The views of a scene show one set of named points, each view turned or mirrored, and shifted as a whole, with a little noise and some points left out.
In the rows, zero is written as 128.

Scene 1
View 1
numu: [ 93 116 110 140  66 137 175 133 150  68 166 166 123 121 156 109  88 128
 131 190 148 129 139 116 124 158]
deta: [139 122 137 147 127 158 132 137 137 145  82 115  89 157 128 144 163 123
 132 121 238 154 173 189  39 112]
gifep: [185  97 122 118 110 135 123 100 137 106 130 180 118 114 104 152 161 141
 141 116 160 114 132 152  53 138]
Dupi: [144  94 138 145 115 103 195 106 138  90 130 144 130 100 111 134 141 125
 127 115 192 143 111 108  74 157]
fuged: [ 90 143 123 187 105 177 136 182 108 136 130 109 120 198 175 119 102 131
 113 200 191 158 188 164 114 120]
nor: [132 120 109 122  87 160 120 130 151 104 126 166  92 141 137 130 130 132
 143 162 174 124 166 174  75 126]
Fari: [114 123  71  58  24 162  99 112 195  42 164 234  65 102 145 118  94 136
 172 200 113  79 175 173  86 142]
bev: [153  97 113  91  79 110 159  85 177  64 137 195 104  75 108 133 143 126
 153 121 161 112 117 132  63 158]
vudi: [211  84 121 114 116 117 124  84 129  95 137 202 135  96  84 154 173 152
 139 100 141  97 106 135  48 148]
faduz: [186  99 136 165 141 136 137 127  97 130 126 149 148 145 108 148 165 149
 120 117 175 130 126 136  70 135]
rut: [132 112  96  89  60 141 125 104 177  67 151 207  86  98 130 129 116 135
 161 163 141 101 145 155  75 146]
Gatu: [196  96 126 189 135 139 125 140  55 128 170 175 201 165 121 138 138 170
  98 155 104 111 110 108 121 143]
tipev: [184  89 140 164 138 123 150 118 101 124 125 148 150 130 104 150 165 145
 118 108 182 135 116 125  63 140]
Bives: [164  86 132 139 110 100 187  98 128  86 150 167 151  94 110 132 144 140
 124 118 158 129  98 100  82 163]
nezi: [ 77 135  84 115  39 165 133 145 163  63 172 190  90 140 173 102  71 133
 146 224 129 111 172 152 124 145]
Tukod: [112 114 126 114  94 139 162 110 185  93  92 138  71 112 128 135 143 111
 149 129 230 147 159 169  44 131]
View 2
bev: [136 105 128  49  92 150 109  88 159 165  88 131 137 136 115 148 151 167
  84 150 170 112  87  79 112 104]
faduz: [140 132  88  84  89 123  77  84 176 113 168 186 103 171 131 134  96 102
 139 181 150 138  81 160 111 126]
nor: [104 108 138  57 136 145 122  96 184 136 135 179 126 126 113 114 111 149
  98 113 141 151  94 154 160 124]
Bives: [155 108  90  72  87 148  89  83 151 107 127 134 136 175 129 146 129 127
 145 181 191 105  72  92  99 101]
deta: [ 84 163  90  76 136 109 106 103 213 148 136 193 126 137 135  81 106 105
 108 144 146 187  78 202 119 156]
Dupi: [129 118  82  67 105 145 100  87 174 119 115 130 149 168 135 125 133 122
 137 176 196 122  67 114  97 107]
fuged: [ 86  98 135  85 179 157 141  98 202  57 185 196 146 152 117  75  65 110
 162  98 157 170  74 212 186 127]
rut: [124  89 162  43 120 161 132  85 159 156 103 146 125 122 101 142 132 183
  77 114 144 120  98  99 154 107]
vudi: [169 122 107  64  53 128  66  80 154 167 133 167  85 149 123 174 128 143
  92 187 142 106  98 102 106 117]
nezi: [101  50 198  47 163 193 168  96 157  93 128 156 150 117  92 122 101 186
 111  68 158 119  99 119 206  94]
Fari: [120  57 213  35 136 176 149  89 149 154 115 170 110  95  79 148 117 209
  57  71 116 123 119 104 208 105]
numu: [117  66 150  60 146 186 144  95 157  75 128 135 163 148 109 122 111 158
 141 108 185 115  81 109 164  89]
Tukod: [ 84 142 107  57 139 132 123 100 200 167  87 146 158 127 125  86 144 142
  91 127 174 168  75 146 114 133]
Gatu: [176  84 116  91  80 157  76  77 145  55 216 197  82 190 119 167  61 108
 172 183 146  96  87 141 148  98]
tipev: [136 135  89  79  91 125  79  88 180 130 159 185 105 163 129 131 102 110
 127 180 147 142  84 156 107 130]
View 3
nezi: [155 136 118  73 153 120  84 158 155 107 174 164 158 130 112 150  89  59
 169 131 117  59 152 115 161  71]
Dupi: [194  99 111 175 139 182 146 115 112 134 125 128  61  91 180 139 134  92
 163 184 156  94  40 113 142 104]
vudi: [162 143 118 163 176 160 158 150 106  97  58 147  64 152 188 137 159 136
 160 116 161 134  25 132 142 113]
Gatu: [119 153 133 177  95 148 150 201 146 109  99 184  27  64 140 197 116 130
 226 134 188 162  90 113 142  81]
gifep: [165 161 123 159 163 150 149 134 112 106  82 132  98 126 170 131 160 131
 149 121 150 136  46 117 140  98]
faduz: [164 160 124 188 113 153 155 131 118 121 101 128  60  67 165 154 152 134
 171 150 167 160  54  98 135  85]
numu: [168 104 119 115 139 149 105 150 144 125 167 159 105 104 134 166  91  60
 182 164 137  62 115 117 155  84]
Bives: [170  95 107 184 143 184 162 156 113 121  98 151  22 108 188 161 135 107
 185 165 175 103  31 127 143 118]
tipev: [171 142 121 199 121 163 159 131 115 123  96 127  49  74 175 150 153 129
 170 161 170 147  42 105 131  94]
fuged: [159 174 131 150  74 117 108 104 155 132 189 126 135  20 103 160 114  90
 172 177 141 132 152  66 147  40]
deta: [194 186 128 176 119 140 137  56 108 132 130  83 133  55 152 110 173 122
 119 168 140 154  69  75 140  65]
Tukod: [210 139 119 150 154 153 128  62 103 132 144  87 137 103 170  99 154  87
 113 169 127  88  65  95 149  88]
rut: [175 138 115 103 184 143 112 140 127 107 120 147 140 159 149 130 128  85
 148 120 122  78  84 129 156 102]
View 4
Gatu: [176 162 137 127  93  91  34  63 115 153 145  62 147 135 139 155 138 177
  97 174  86  67 158 159 155 153]
fuged: [ 74  86 134 151  99  85  93 140 164 136  55 107 175 184 193 153 131 227
  79 100  79 135  92 158 136 125]
deta: [ 84  86  99 141 177 144 134  97 144 132 125 131 154 159 189 130  68 171
  92 110  27 160  87 182  74 111]
faduz: [146 139 114 127 153 130  82  68 122 147 152 108 142 134 156 138  92 159
  97 161  40 110 127 173 112 132]
bev: [141 186  98 146 150 143 173 169 117 112 194 143 117 113 152 144 139 134
 136 195  82 122 123 129  72  93]
numu: [114 169 124 149  93  94 133 193 135 114 112 131 136 143 163 163 181 196
 110 179 106 113 108 112 126 108]
Fari: [118 146 120 197  72 109 200 214 151 116 183  69 151 157 176 162 159 142
 149 119 189 135 148 103  72  73]
vudi: [171 176 101 138 157 146 129  90 109 135 219 100 123 114 143 139 103 112
 132 191  82  99 157 151  75 110]
nor: [103 121 112 165 129 121 151 152 144 127 142 107 152 156 182 146 120 166
 116 129  98 141 113 140  86 101]
Tukod: [ 83 126  93 144 172 144 179 160 139 107 139 160 138 142 187 136 104 158
 115 148  46 162  80 150  64  87]
tipev: [144 151 107 126 161 136  87  70 117 139 154 120 136 126 151 135 100 156
  97 177  28 107 124 172 109 132]
gifep: [143 149 105 144 146 142 135 102 121 135 196 102 137 131 159 141  99 133
 129 157  77 116 139 160  79 111]
rut: [127 158 108 168 115 121 177 186 133 117 179 109 133 139 169 154 145 141
 135 158 128 127 131 120  79  86]
Dupi: [134 175 100 122 159 131 120 133 114 115 144 164 120 117 153 142 132 164
 104 208  28 114 100 150 103 119]
Bives: [158 193 107 121 146 126 107 128 104 121 165 144 112 110 140 147 141 154
 106 221  43  92 122 142 112 121]
nezi: [103 146 130 175  64  85 160 224 151 112 116  99 153 165 178 165 184 192
 122 130 157 127 120 103 113  93]
View 5
Gatu: [120  83  83 150  82 155 182  95 137 135 125  84 234 216 123 127 153  68
 154 186  70  57  25 126 102  99]
nor: [116 102 115 151 129  75 130 160 176 102 143 149 162 152 150 103 186 104
 124 195 105 142  78 179 150 136]
gifep: [104 112  99  89 126 129 146 142 176 113 140 115 163 194 115 110 166 103
 101 215 118 147  48 173 139 128]
Fari: [114 135  90 200 170  59 125 192 155 117 110 145 108 153 102  74 154 150
 110 161 122  85 134 180 195 178]
rut: [132 126 107 142 146  79 135 168 172 117 136 140 129 174  92  91 154 139
 126 172 125 128 105 171 165 156]
Bives: [165 108 124  79  98 128 171 118 186 123 164 112 172 222  82 120 155 110
 165 175 114 155  52 135 102 113]
bev: [146 130 115  83 139 101 145 151 194 119 154 129 122 205  72  99 152 137
 129 176 139 169  87 164 140 144]
numu: [171 101 130 178 113  62 152 141 169 114 160 146 162 167 108  95 168 124
 192 129  94 110 105 131 128 127]
deta: [102  84 131 105 115  91 128 142 200  75 173 151 190 142 204 116 216  78
 115 239  96 199  31 190 132 110]
Dupi: [164 105 137  76 102 110 164 124 199 108 178 126 176 206 103 118 170 110
 165 178 106 182  51 145 101 111]
Tukod: [137 110 144  98 128  62 128 165 214  87 182 165 143 149 156 104 198 116
 130 198 122 217  72 182 139 131]
faduz: [110  90 109  97  94 139 161 115 171 108 154 111 208 194 147 127 179  74
 128 216  96 146  18 157 109 103]
tipev: [126  93 113  81  94 143 161 110 181 111 158 111 204 202 134 128 176  82
 135 214 101 157  19 154 103 102]
fuged: [131  64 130 212  92  55 139 136 165  86 163 156 222 115 218 105 220  70
 177 183  55 113  63 157 123 102]
nezi: [149 110 113 226 138  35 141 170 153 112 137 155 147 143 124  83 169 133
 165 134 100  80 134 153 159 151]

In a view up to two points have been moved. Name them for each view, in the order of its rows, or write -.
view 1: Fari
view 2: tipev
view 3: Bives
view 4: -
view 5: -
